Each row is a point on a landscape with many valleys, with its height.
From any point a ball rolls to the lowest of the 4 points nearest to it. It stops when none of these is lower. Distance is the straight distance between rows; heights are no part of it.
pume h=10.5: [ 1.90 -1.65 -0.77 -0.76 -2.21 -6.64 -2.06  1.39 -0.70 -1.42  2.01 -2.44
  0.04  0.46  1.20 -1.53 -0.97 -1.28  0.05  1.56  0.59 -0.70 -2.36  3.33
 -1.60 -0.71]
Vuva h=76.5: [ 0.09 -1.64  1.21 -1.19  3.51  4.78  1.25  0.31  1.61  2.37  0.30  1.33
  2.08  1.29  0.48  1.13  1.34  0.74  2.36 -1.74 -3.06 -1.08  1.85  1.11
  3.41 -1.32]
vidu h=27.8: [ 1.36 -0.33 -1.35  0.44 -2.52 -4.55 -0.46  0.62 -0.79 -1.11  0.62 -1.65
 -0.78  0.48  0.66 -0.77 -1.33 -1.85 -0.90  2.23  0.99  0.68 -1.79  1.16
 -1.89  0.01]
gagol h=49.8: [-1.84  3.78 -0.61  1.78 -0.26  3.77  0.05 -2.32 -1.35 -0.45 -2.86  1.19
 -2.57 -0.91 -3.58  0.83  0.06  0.42 -1.93 -0.78  1.72  1.95  1.48 -5.76
 -2.75  1.43]
lakuz h=62.5: [-0.35  2.20 -1.28  1.32 -2.43 -4.40 -0.97 -1.48 -2.80 -1.71 -0.92 -0.69
 -1.42 -1.17  0.02 -0.88 -1.27 -1.39 -1.60  2.03  3.96  1.97 -1.72 -1.44
 -4.04  1.25]
gidas h=15.7: [ 1.21 -2.25  1.55 -1.66  0.50 -2.54 -1.25  1.55  2.31 -0.33  0.98 -1.58
  0.37  0.35  2.41 -0.67 -0.75 -0.24  1.59 -0.57 -1.85 -1.29 -0.80  4.52
  2.86 -1.12]
Vamup h=29.2: [-2.21  3.25 -0.13  0.65  0.49  6.71  1.81 -1.85 -0.65  2.74 -2.26  2.63
  0.20 -0.08 -3.37  1.87  1.32  1.23 -0.48 -1.28 -0.54  0.98  2.86 -5.60
  0.65  0.83]
tav h=43.0: [-1.32  2.79 -0.30  1.52 -0.43  2.28  1.03 -1.19 -1.01 -0.72 -1.62  0.95
 -2.22 -0.71 -2.25  0.37 -0.16 -0.01 -1.75  0.08  1.63  1.87  1.39 -4.21
 -2.19  0.76]
Sibos h=21.7: [-0.87  0.11 -0.24 -0.28  2.15  4.91  0.65 -1.14  0.79  1.74 -0.56  1.36
  1.01 -1.14 -0.87  1.02  1.80  1.84  0.50 -1.47 -1.56 -0.94  1.75 -1.78
  1.65 -0.39]
Virir h=33.5: [-0.20 -0.15 -0.83  0.66 -0.72 -0.27  0.45  0.64 -0.11  0.07  0.35  0.48
 -0.30 -0.31  0.12 -0.17 -1.15  0.51 -1.17 -0.19  0.85  0.24 -0.25  0.02
 -0.39  0.84]
dumel h=81.3: [ 0.09 -2.11  1.44 -1.87  3.46  3.46  0.70  0.55  1.44  2.07  0.64  1.12
  1.97  1.30  1.30  0.93  1.27  1.04  3.00 -1.84 -3.22 -1.12  1.94  2.15
  3.95 -1.47]
tobul h=56.3: [ 1.57 -2.62  1.70 -1.64 -0.13 -3.16 -1.13  1.60  2.44 -0.37  1.15 -1.75
  0.33  0.69  2.84 -0.91 -0.94 -0.66  1.80 -0.37 -2.01 -1.47 -1.42  4.83
  2.89 -1.40]
padob h=65.2: [-0.09 -1.77  1.44 -1.82  3.46  6.63  1.80  0.00  2.88  3.85  0.02  2.03
  1.58  0.84 -0.62  2.25  2.20  1.32  3.06 -2.32 -3.46 -1.37  2.05 -0.03
  4.03 -1.25]
Dap h=29.4: [-1.25  0.19 -1.00 -0.19  0.74  3.22  0.57 -0.61 -0.37  0.46 -0.51  0.90
  0.68 -0.12 -1.10  0.83  0.72  1.94 -0.08 -0.61 -0.44  0.27  1.68 -1.99
  0.69  0.52]
Fesav h=32.8: [-0.98  0.58 -0.94  0.83 -0.60 -0.20  0.44  0.04 -0.67  0.07  0.02  0.01
 -1.53 -1.28 -0.44 -0.10 -0.72  0.31 -1.18  0.30  1.19  0.95  0.19 -0.61
 -0.84  0.86]
Pazor h=73.7: [ 2.11 -2.99  1.99 -1.71 -0.88 -4.65 -0.91  2.15  2.49 -0.92  2.06 -1.72
  0.50  1.30  3.78 -1.63 -0.96 -1.33  2.40  0.74 -2.51 -1.73 -2.11  5.73
  2.59 -1.88]
betib h=40.9: [ 0.90  0.55 -1.44  1.43 -2.52 -4.41 -1.10 -0.41 -1.82 -1.73 -0.39 -1.14
 -0.97 -0.19  0.63 -0.67 -1.39 -1.74 -1.34  2.70  1.87  1.15 -2.25  0.21
 -2.33  0.86]
tipob h=25.2: [-1.03  1.33 -1.12  0.87 -1.16 -0.79  0.35 -0.63 -1.06 -0.69 -0.46 -0.15
 -2.13 -1.35 -0.96  0.12 -0.49 -0.62 -1.11  0.87  1.54  1.92  0.85 -1.48
 -1.63  0.89]
Sofur h=22.4: [ 2.46 -1.98  0.16 -1.07 -2.05 -6.82 -2.49  1.27  0.13 -1.25  2.36 -2.11
  0.38  0.68  2.41 -2.17 -1.17 -0.83  0.76  0.95 -0.08 -1.69 -3.34  4.72
 -0.57 -1.03]
dodol h=21.2: [-0.98  2.07 -1.05  1.15 -1.33 -0.75  0.36 -0.94 -1.29 -1.27 -0.97 -0.05
 -1.92 -1.37 -1.10  0.19 -0.53 -1.02 -1.17  1.20  1.82  2.21  0.75 -2.02
 -1.98  1.49]
Nolun h=54.6: [-0.69 -1.63  1.38 -1.86  3.83  7.55  1.87 -0.43  3.06  4.48 -0.34  2.22
  1.25  0.64 -1.30  2.90  2.31  1.78  2.93 -2.82 -3.55 -1.23  1.91 -1.09
  4.80 -1.23]
meso h=31.5: [-2.62  3.53 -0.34  1.31  0.56  6.84  1.12 -2.05 -1.26  2.84 -2.69  2.56
 -0.08  0.07 -3.50  2.01  1.06  1.05 -0.84 -1.33 -0.15  1.29  2.71 -6.07
  0.22  0.99]
lif h=55.2: [-0.09 -1.35  0.89 -0.36  3.25  5.75  1.17 -0.34  1.64  2.67 -0.23  1.89
  1.86  0.83 -0.03  1.50  1.38  0.86  1.72 -1.88 -2.98 -1.17  1.32 -0.05
  3.28 -0.83]
Geti h=60.2: [-3.27  4.64 -0.43  2.13  0.92  6.37  0.24 -2.84 -1.73  2.32 -3.47  1.93
 -0.92 -0.99 -4.21  1.84  1.35  0.59 -2.24 -1.49  1.45  1.37  2.58 -6.77
 -1.90  0.94]
bomum h=33.8: [-0.99  2.98 -1.19  1.68 -1.71 -1.49  0.12 -1.42 -2.03 -1.58 -1.36  0.91
 -1.45 -0.93 -1.28 -0.35 -1.15 -1.74 -1.29  1.02  3.23  2.76 -0.02 -2.89
 -3.74  1.40]
rir h=62.4: [ 2.96 -3.01  1.53 -1.43 -1.33 -7.80 -1.95  2.19  0.42 -2.96  2.61 -1.87
  1.08  1.85  4.26 -2.87 -1.03 -1.70  2.24  1.53 -1.15 -2.22 -3.67  6.56
  0.98 -1.97]
buke h=30.5: [-0.29 -0.83  0.24  0.12  2.92  5.32  0.85 -0.96  1.44  2.11 -0.35  1.74
  1.54 -0.12 -0.19  1.00  1.32  1.39  0.92 -1.67 -2.30 -1.25  1.15 -0.32
  2.52 -0.85]
tun h=27.4: [-1.87  0.76  0.12 -0.11  2.28  6.23  1.37 -1.77  0.63  2.68 -0.57  2.05
  1.43 -1.44 -1.58  1.60  2.73  1.56  0.37 -1.54 -1.41 -0.87  2.27 -2.79
  1.80 -0.36]
fevut h=39.7: [ 2.25 -1.66 -0.44  0.57 -2.63 -7.39 -1.88  1.26 -2.06 -3.02  1.43 -2.96
 -0.42  1.31  1.16 -1.47 -1.25 -2.13 -0.61  3.05  1.89 -0.31 -3.13  3.24
 -2.62  0.56]
Sidib h=51.3: [-1.93  2.72 -0.02  1.87  0.63  4.01  1.71 -1.13 -1.44  0.82 -1.50  1.72
 -0.73  0.15 -2.24  0.92  0.58  1.39 -1.26 -0.53  0.71  0.89  2.00 -4.21
 -1.08  0.49]
pepog h=75.6: [ 0.66 -1.05 -0.10 -1.30  1.08  1.29  0.52  0.83  1.51 -0.82  0.17 -0.23
  0.97  0.26  0.86  0.23  0.08  0.65  0.31 -0.66 -0.96 -0.23  0.35  0.65
  1.16 -0.44]
sil h=35.2: [-1.91  2.18 -0.20  1.03  0.50  4.93  1.69 -1.23 -1.44  1.57 -1.51  2.19
  0.31  0.30 -2.25  1.21  0.90  1.36 -0.54 -0.64 -0.24  0.72  2.46 -4.34
 -0.15  0.71]
gulu h=50.8: [ 0.78 -2.53  1.79 -1.54  1.76 -1.24 -0.64  1.53  1.95  0.81  0.91 -1.02
  0.50  0.53  2.79 -0.57 -0.32  0.79  1.37 -1.25 -1.86 -1.37 -0.41  4.45
  3.47 -1.51]
kovan h=21.1: [ 2.71 -2.20 -0.51 -1.01 -2.54 -7.46 -2.36  1.72 -0.76 -1.86  1.81 -2.85
 -0.38  0.89  1.37 -2.14 -1.22 -1.13  0.22  1.67  0.43 -0.90 -2.99  4.23
 -1.46 -0.34]
tabaf h=50.0: [ 0.29 -1.97  1.46 -1.38  2.92  0.82 -0.11  1.28  1.48  0.77  0.78 -0.47
  1.18  0.45  1.96 -0.17  0.43  1.17  1.31 -1.32 -1.70 -1.18  0.92  3.18
  3.05 -1.84]
nalaf h=32.0: [-1.07  2.98 -0.82  1.45 -1.54 -0.19  0.48 -1.09 -1.70 -1.80 -1.31  0.77
 -1.70 -0.82 -1.46 -0.09 -0.78 -1.52 -1.37  0.72  2.68  2.96  0.65 -3.30
 -3.23  1.58]
nupo h=22.7: [-0.73  2.37 -1.35  1.52 -1.83 -2.80 -0.38 -1.30 -2.18 -1.75 -0.81  0.14
 -1.20 -1.05 -0.28 -0.43 -0.97 -1.65 -1.26  1.53  2.89  2.39 -0.55 -1.67
 -3.06  1.33]
kes h=11.6: [-1.13 -0.37  0.25  0.21  2.85  5.92  0.87 -1.32  1.33  2.61 -0.77  1.96
  1.60 -0.67 -0.86  1.43  1.86  1.35  0.69 -1.63 -2.14 -1.40  1.56 -1.47
  2.65 -0.49]
lafi h=41.6: [-1.85  1.34 -0.22 -0.27  1.25  5.75  1.86 -1.54  0.31  2.12 -0.85  2.02
  1.05 -0.81 -1.99  1.50  2.36  1.55  0.28 -1.17 -1.22 -0.20  2.83 -3.76
  0.97  0.04]
gos h=11.3: [ 0.49 -1.48  0.47 -0.73 -0.60 -3.08 -1.12  1.65  0.95 -0.99  1.53 -0.73
  1.63  0.02  1.71 -0.50 -0.80 -1.00  0.63 -0.14  0.32 -0.51 -1.03  2.95
  0.52 -0.29]
fibo h=28.1: [-0.73 -0.92  0.44 -0.09  3.18  6.66  1.07 -0.80  1.67  3.06 -0.47  2.19
  1.86  0.25 -0.67  1.94  1.97  1.10  1.71 -1.96 -2.85 -1.07  1.59 -0.92
  3.71 -0.43]
nilo h=46.4: [-1.46  3.53 -0.57  1.69 -0.55  2.97  0.54 -1.53 -1.14 -0.89 -2.34  1.15
 -2.61 -0.62 -2.80  0.60 -0.08  0.00 -1.58 -0.37  1.48  2.21  1.10 -5.03
 -2.56  1.30]
nire h=16.0: [ 2.10 -1.76 -0.72 -0.48 -2.63 -6.81 -1.95  1.25 -1.11 -1.95  1.79 -3.01
 -0.25  0.82  1.29 -1.38 -0.94 -1.45 -0.26  2.19  1.05 -0.31 -2.45  3.17
 -2.01 -0.25]
Vori h=67.6: [ 0.19 -1.40  1.25 -0.74  3.47  3.44  0.97  0.58  1.37  1.50  0.32  0.81
  1.72  0.85  0.97  0.42  1.12  1.00  1.55 -1.27 -2.22 -1.11  1.18  1.50
  2.61 -1.63]
Bukev h=50.4: [ 1.38 -2.52  1.89 -1.83  0.83 -2.33 -0.74  1.85  2.68  0.34  1.56 -1.40
  0.34  0.89  2.94 -0.80 -0.81  0.18  1.64 -0.73 -2.04 -1.66 -1.08  4.91
  3.42 -1.88]
Vugob h=17.6: [ 2.04 -1.97  0.58 -0.70 -1.46 -5.69 -2.39  1.33  0.47 -1.11  2.07 -1.38
  0.92  0.47  2.59 -1.63 -1.24 -1.01  1.08  0.50 -0.50 -1.59 -3.06  4.63
  0.15 -0.65]
sivud h=53.2: [ 0.29 -1.83  1.30 -1.54  3.19  2.13  0.44  0.89  1.05  1.38  0.57  0.25
  1.63  0.92  1.53 -0.04  0.84  0.90  1.42 -1.44 -2.09 -0.96  1.07  2.61
  2.92 -1.81]
fug h=80.3: [ 0.45 -1.47  0.93 -1.28  2.57  1.90  0.32  0.79  1.63  0.43  0.55 -0.09
  0.93  0.46  1.18 -0.02  0.57  1.02  0.69 -0.98 -1.77 -0.93  1.06  1.73
  1.96 -1.69]
Vurod h=50.9: [ 1.39  1.29 -1.00  1.08 -3.04 -6.03 -1.32 -1.22 -2.52 -2.23 -0.70 -1.99
 -2.03 -0.50  0.68 -1.35 -1.53 -1.11 -1.96  2.72  3.54  0.94 -3.12 -0.51
 -4.36  1.44]
zomo h=39.2: [ 2.47 -2.22  1.09 -0.99 -1.18 -5.58 -2.39  1.57  0.85 -1.49  2.12 -1.41
  0.89  1.11  3.20 -2.01 -1.51 -1.33  1.80  0.70 -1.36 -1.73 -3.10  5.04
  0.96 -0.94]
gateb h=34.3: [-1.95  1.34 -0.33  0.99  0.41  2.62  1.13 -0.51 -1.11  0.33 -0.28  1.35
 -0.23 -0.04 -1.40  0.82  0.43  1.51 -0.83 -0.34  0.79  0.71  1.68 -2.58
 -0.47  0.56]
viras h=42.0: [ 0.34 -1.47  0.56 -1.36  0.32 -1.28 -0.48  1.42  1.59 -0.98  1.04 -0.87
  1.35  0.13  1.30 -0.12 -0.08 -0.27  0.81 -0.57 -0.54 -0.17 -0.08  2.68
  1.22 -0.39]
dava h=27.5: [-0.34 -0.27 -0.84 -0.71  1.15  3.50  0.37 -0.64  0.69  0.49 -0.33  0.75
  0.76 -0.62 -0.75  0.55  0.94  2.09  0.15 -1.00 -1.21 -0.40  1.45 -1.44
  1.15  0.22]
fipid h=68.0: [ 0.50 -0.80 -0.06 -0.85  2.28  3.32  0.53  0.21  1.61  0.53 -0.14  0.39
  0.88 -0.06  0.47  0.09  0.73  1.54  0.41 -1.05 -1.82 -0.82  0.82  0.14
  1.65 -1.17]
Zipok h=31.6: [-2.03  2.61 -0.16 -0.03  0.87  6.79  2.38 -1.90  0.49  3.14 -1.60  2.78
  0.63 -0.44 -2.89  1.86  1.98  1.26 -0.11 -1.40 -1.03  0.34  2.96 -5.20
  1.12  0.36]
vik h=34.6: [ 0.94 -0.56 -0.76  0.05 -1.56 -2.72  0.11  1.26  0.46  0.06  1.26 -0.64
 -0.15 -0.13  0.72 -0.83 -1.01 -0.86 -0.72  0.54  0.65 -0.07 -1.03  1.32
 -1.17 -0.34]
reva h=38.5: [-0.85 -0.01 -0.92  0.58 -0.07  0.61  0.46  0.42 -0.29  0.18  0.27  0.54
 -0.27 -0.43 -0.26 -0.14 -0.66  1.01 -0.98 -0.34  0.74  0.35  0.10 -0.58
 -0.11  0.90]
rasu h=55.7: [ 2.61 -1.10 -0.10  0.54 -3.16 -8.90 -1.30  1.00 -2.42 -3.81  1.28 -2.92
 -1.91  0.09  1.44 -2.49 -1.22 -2.74 -1.78  3.52  3.46 -0.64 -3.75  2.78
 -4.28  1.26]
Talad h=7.4: [-0.98  2.22 -1.04  1.51 -1.64 -1.78 -0.01 -1.10 -2.37 -1.69 -1.10  0.22
 -1.37 -1.14 -0.83 -0.10 -0.79 -1.82 -1.05  1.44  2.76  2.58 -0.08 -1.81
 -2.88  1.50]
ladu h=47.9: [ 0.61 -1.38  0.69 -1.72  1.15 -0.40 -0.12  1.30  1.87 -0.62  0.75 -0.93
  1.06  0.09  1.12  0.01  0.44  0.17  0.68 -0.67 -1.01 -0.23  0.41  2.28
  1.70 -0.97]
zugub h=15.6: [-1.78  2.38 -0.17  0.59  0.55  5.69  1.98 -1.51 -0.54  1.94 -1.68  2.05
  0.53  0.09 -2.52  1.63  1.40  1.40 -0.23 -0.87 -0.65  0.86  2.68 -4.67
  0.11  0.35]
Gozem h=30.6: [-0.17 -0.42 -0.19 -0.59  2.27  4.48  0.70 -0.80  1.43  1.39 -0.29  1.02
  1.00 -0.50 -0.26  0.62  1.27  1.72  0.54 -1.26 -1.92 -1.06  1.23 -0.73
  1.80 -0.88]
mapa h=43.6: [-1.21  2.93 -0.63  1.51 -1.10  0.91  0.73 -1.17 -1.15 -1.44 -1.56  0.72
 -2.32 -0.88 -1.99  0.24 -0.48 -0.63 -1.19  0.53  1.97  2.52  1.17 -3.60
 -2.76  1.25]
girom h=65.1: [ 2.14 -0.73  0.03  1.06 -2.74 -7.79 -1.29  0.94 -2.49 -3.43  0.96 -2.68
 -1.36  0.42  1.53 -1.75 -1.27 -2.48 -1.32  3.60  3.11 -0.36 -3.57  2.23
 -3.80  0.90]
gor h=30.0: [ 1.20 -1.92  0.86 -1.61  0.01 -2.46 -1.40  1.40  1.86 -0.93  1.23 -1.38
  1.01  0.09  1.89 -0.38 -0.44 -0.50  1.45 -0.48 -1.12 -0.71 -0.85  3.76
  2.10 -0.58]
Mos h=60.1: [-2.41  4.01 -0.42  2.16  0.46  4.99  0.24 -2.51 -1.34  0.63 -3.09  1.48
 -1.99 -1.09 -3.73  1.22  0.63  0.76 -2.09 -1.00  1.39  1.67  1.84 -6.11
 -2.22  0.93]
mufu h=35.8: [ 0.97  0.00 -1.31  0.43 -2.24 -3.25 -0.21  0.33 -0.33 -0.60  0.32 -1.12
 -1.02 -0.30  0.39 -0.43 -1.41 -1.44 -1.10  1.75  0.94  0.69 -1.30  0.65
 -1.51  0.10]
kur h=5.2: [ 1.20 -1.20 -0.40 -0.40 -1.56 -5.03 -1.19  1.38 -0.04 -0.56  1.87 -1.65
  0.49 -0.03  1.28 -1.11 -0.92 -1.07 -0.22  0.85  0.68 -0.55 -1.62  3.14
 -1.29 -0.86]
rem h=13.0: [ 1.02 -0.91 -0.96 -0.10 -2.08 -4.47 -0.39  1.08 -0.04 -0.53  1.49 -1.59
 -0.24 -0.06  0.84 -0.84 -1.05 -1.37 -0.49  1.47  0.70  0.01 -1.27  1.76
 -1.74 -0.61]
netek h=17.5: [ 0.71 -1.70  0.62 -0.90 -0.47 -3.40 -1.44  1.34  1.45 -0.93  1.56 -1.08
  1.46  0.16  1.90 -0.71 -0.74 -0.90  1.29 -0.32 -0.53 -0.50 -1.18  3.69
  1.58 -0.27]
zul h=29.5: [-0.40  0.91 -1.38  1.10 -1.51 -1.68 -0.11 -0.33 -0.90 -0.82 -0.57 -0.45
 -1.77 -1.09 -0.65 -0.04 -0.97 -0.72 -1.15  1.11  1.24  1.66 -0.25 -0.49
 -1.26  1.07]
Tet h=71.4: [ 3.26  0.08 -0.33  0.32 -4.40 -8.87 -0.90 -0.11 -2.48 -4.25  0.17 -2.81
 -2.42 -0.21  1.07 -2.46 -2.07 -2.52 -1.81  3.78  3.88  0.06 -3.48  1.59
 -5.31  2.35]
Menud h=25.8: [ 1.74 -1.02 -0.88  0.04 -2.77 -5.81 -0.98  1.03 -1.12 -1.69  1.10 -2.40
 -0.37  0.90  1.11 -0.97 -1.03 -1.83 -0.59  2.61  1.10  0.17 -1.99  2.06
 -2.19  0.10]
falu h=45.9: [-1.63  3.17  0.20  2.03  0.28  3.66  1.56 -1.27 -1.29  0.37 -1.73  1.28
 -1.72 -0.35 -2.38  0.61  0.32  1.16 -1.85 -0.42  0.94  1.20  1.66 -4.52
 -1.53  0.50]
Rav h=23.0: [-2.55  0.70  0.66 -0.10  2.80  7.23  2.09 -1.71  1.38  3.12 -0.78  2.68
  1.91 -1.20 -1.71  2.31  2.97  1.35  0.77 -1.87 -1.50 -0.88  2.17 -3.17
  2.51 -0.03]
pugad h=18.3: [-1.71 -0.29  0.54  0.22  3.24  6.80  1.25 -1.33  1.36  2.95 -0.65  2.35
  1.74 -0.54 -1.15  2.06  2.26  1.36  1.24 -1.94 -2.05 -1.08  1.98 -1.67
  3.28 -0.10]
taga h=39.1: [-1.80  2.47  0.01  1.62  0.16  2.34  1.50 -0.90 -1.11 -0.16 -1.24  0.93
 -1.83 -0.60 -2.10  0.38  0.15  0.79 -1.69 -0.06  1.31  1.50  1.59 -3.59
 -1.87  0.55]
Rade h=38.9: [-1.97  3.18 -0.13  2.03  0.48  5.32  1.63 -1.54 -1.63  1.80 -2.07  2.20
 -0.57  0.18 -2.80  1.42  0.67  1.05 -1.07 -0.63  0.21  0.97  1.99 -4.87
 -0.61  0.51]
kip h=38.6: [ 0.77 -1.87  1.13 -1.72  0.60 -1.78 -1.01  1.47  2.04 -0.53  0.95 -1.45
  0.78  0.01  1.93 -0.28 -0.12 -0.12  1.14 -0.61 -1.32 -0.68 -0.37  3.66
  2.40 -0.82]
Nobun h=77.1: [ 2.24 -0.21 -0.44  1.19 -2.87 -7.09 -1.10  0.41 -2.28 -3.35  0.63 -2.26
 -1.25  0.31  1.39 -1.68 -1.51 -2.08 -1.63  3.43  2.96 -0.17 -3.53  1.43
 -3.92  0.94]
buzuz h=41.4: [ 0.49  0.03 -1.46  0.58 -1.78 -2.10 -0.05  0.33 -0.09 -0.09  0.23 -0.63
 -1.47 -0.68  0.24 -0.40 -1.44 -0.80 -1.19  1.09  0.89  0.80 -0.74  0.34
 -1.17  0.40]
Genop h=5.6: [ 0.30 -0.69 -0.43  0.14 -0.63 -1.42  0.47  1.11  0.51 -0.19  1.03 -0.03
  0.30  0.04  0.88 -0.38 -1.25 -0.19 -0.61 -0.19  0.75  0.02 -0.84  0.95
 -0.43  0.06]
num h=46.0: [-2.09  3.40 -0.18  2.08  0.47  5.40  1.24 -1.77 -1.53  1.61 -2.49  1.97
 -0.87  0.00 -2.80  1.40  0.56  1.32 -1.67 -0.91  0.56  1.10  1.86 -5.38
 -0.91  0.53]
kirez h=46.6: [ 0.53 -1.13  0.02 -1.11  0.08 -0.89  0.15  1.41  1.35 -0.86  0.85 -0.20
  1.22  0.35  1.20 -0.08 -0.54  0.01  0.45 -0.67  0.00 -0.36 -0.01  1.48
  0.70 -0.13]
Pas h=38.7: [-1.82  1.05 -0.35  0.36  0.75  3.87  1.34 -0.94 -0.95  1.06 -0.59  1.33
  0.75  0.14 -1.62  1.14  1.12  1.71 -0.14 -0.58 -0.24  0.47  2.39 -3.17
  0.18  0.62]
gaver h=50.3: [ 0.25 -0.85 -0.40 -0.69  0.14  0.93  0.46  0.82  1.13 -0.64  0.32  0.43
  0.93  0.24  0.52  0.05 -0.50  0.61 -0.14 -0.77 -0.27  0.10  0.21  0.37
  0.84  0.25]
Lega h=35.3: [-0.12 -0.46 -0.59 -0.66  0.54  2.05  0.32  0.30  0.79 -0.41  0.11  0.41
  0.73  0.13  0.08  0.44 -0.25  1.55 -0.11 -0.94 -0.48 -0.17  0.38 -0.50
  1.05  0.54]
dibi h=45.8: [ 0.45 -1.87  1.21 -1.81  1.73 -0.34 -0.33  1.27  1.86  0.06  0.80 -1.12
  0.91  0.13  1.64 -0.32  0.39  0.48  1.09 -1.04 -1.39 -0.76  0.33  3.20
  2.37 -1.40]
guvek h=7.9: [ 1.13 -1.39 -0.01 -0.39 -1.14 -4.40 -1.44  1.36  0.47 -0.67  2.19 -1.04
  1.08 -0.01  2.01 -1.15 -0.87 -1.02  0.60  0.30  0.18 -0.88 -1.62  3.49
 -0.28 -0.50]
sifib h=18.0: [ 1.46 -2.00  0.79 -0.91 -0.94 -4.57 -1.94  1.44  0.77 -0.99  1.88 -1.21
  1.35  0.37  2.42 -1.40 -0.98 -1.03  1.19  0.09 -0.55 -1.02 -2.11  4.20
  0.95 -0.44]
guri h=68.7: [ 2.32 -4.06  1.92 -2.15 -1.32 -6.48 -1.42  2.35  1.64 -1.50  2.88 -2.27
  0.56  1.70  4.15 -2.39 -0.57 -1.61  3.08  1.74 -2.66 -2.53 -2.19  7.21
  2.52 -2.14]
Zake h=38.0: [-2.92  4.22 -0.32  2.17  0.92  6.55  0.96 -2.31 -1.69  2.62 -3.21  2.49
 -0.68 -0.20 -3.90  1.87  1.07  0.96 -1.52 -1.58  0.76  1.61  2.55 -6.16
 -0.34  1.02]
kubo h=54.0: [-1.79 -1.35  0.86 -1.77  4.17  8.59  1.77 -0.29  3.11  4.99 -0.77  2.16
  1.21  0.21 -1.85  3.19  2.91  2.05  2.48 -3.09 -2.87 -1.23  1.94 -1.94
  4.87 -0.91]
garaf h=51.4: [ 0.34 -2.65  1.63 -1.71  2.82  0.93 -0.14  1.58  1.50  1.29  0.87 -0.22
  1.13  1.26  2.44 -0.09  0.12  1.09  1.92 -1.51 -2.38 -1.20  0.47  3.83
  3.94 -1.60]
Bolim h=5.1: [ 1.68 -1.86  0.07 -0.80 -1.49 -5.98 -2.03  1.27  0.24 -0.78  2.23 -1.48
  0.87  0.16  1.92 -1.81 -1.03 -1.06  0.60  0.53 -0.11 -1.16 -2.46  4.00
 -0.62 -0.80]
guvo h=52.3: [-1.60  1.09 -0.50 -0.19  1.08  4.59  1.48 -1.43 -0.08  1.41 -0.77  1.29
  0.92 -0.46 -1.82  1.32  1.88  1.87  0.27 -0.89 -1.06  0.05  2.56 -3.10
  0.79  0.17]
nepo h=49.9: [ 2.61 -2.02  0.01  0.63 -2.79 -8.78 -2.32  1.49 -2.68 -3.58  1.34 -3.04
 -1.30  0.67  1.57 -2.17 -1.37 -2.36 -1.00  3.38  2.58 -0.86 -3.89  3.99
 -2.96  1.12]
gobe h=82.3: [-3.52  5.21 -0.86  1.73  0.77  6.18  0.25 -3.09 -1.67  1.37 -3.69  1.60
 -1.20 -1.11 -4.62  1.71  1.36  0.33 -2.39 -1.64  2.00  1.83  2.92 -7.69
 -3.05  0.99]
Nedo h=33.4: [-0.93  0.09 -0.57  0.38  0.23  1.47  0.40  0.12 -0.46  0.09 -0.08  0.91
  0.01 -0.28 -0.39  0.32 -0.32  1.60 -0.68 -0.56  0.41  0.47  0.80 -1.02
  0.31  1.14]
Zipup h=22.8: [ 2.56 -2.28 -0.48 -0.55 -2.75 -7.85 -2.31  1.71 -1.42 -2.55  1.72 -3.12
 -0.49  1.21  1.24 -1.98 -1.25 -1.42 -0.04  2.25  0.95 -0.77 -3.10  4.02
 -1.86  0.17]
fupa h=48.8: [ 3.40 -2.50  0.76 -1.55 -1.91 -8.08 -2.09  2.06  0.00 -2.59  2.44 -2.17
  0.42  1.38  3.23 -3.23 -1.41 -1.18  1.23  1.45 -0.63 -2.10 -3.99  5.35
 -0.55 -1.42]
baga h=30.2: [-1.54  1.76 -0.46  1.32 -0.40  0.61  1.00 -0.63 -1.04 -0.53 -0.56  0.34
 -1.93 -1.07 -1.22  0.04  0.05  0.06 -1.41  0.34  1.30  1.51  1.13 -2.11
 -1.43  0.85]
tof h=49.7: [-1.50  3.48 -0.95  1.97 -0.96  1.80  0.17 -1.79 -1.44 -1.56 -2.48  1.44
 -2.29 -0.79 -2.71  0.40 -0.78 -0.58 -1.65 -0.08  2.33  2.50  0.80 -4.95
 -3.34  1.94]
Femo h=45.5: [-1.49 -1.29  1.02 -0.99  3.84  7.90  1.52 -0.84  2.45  3.99 -0.85  2.41
  1.47  0.25 -1.62  2.99  2.45  1.37  2.40 -2.37 -2.78 -0.89  1.99 -1.54
  4.60 -0.57]
duk h=65.0: [ 2.97  0.37 -0.73  0.58 -4.34 -8.08 -1.26 -0.47 -2.59 -3.68 -0.06 -2.60
 -2.67 -0.31  0.69 -2.27 -1.87 -1.90 -1.85  3.56  4.00  0.38 -3.62  0.49
 -5.40  2.25]

For each start below, name the point where the ball stops.
Mos => zugub
Pas => kes
Vori => gidas
nilo => Talad
dumel => gidas
duk => Bolim
Nedo => kes
gagol => Talad
falu => Talad
reva => Talad
fug => gidas

Call two points neighbours if one is among the 4 nearest of the other. Go from one point of each pair to the other, from neighbour to neighbour, staying as low as possible. Name the highest point that can't be avoided.
zugub / Bolim => Pas
gidas / Genop => vik
Talad / Genop => Virir
gidas / Bolim => gor
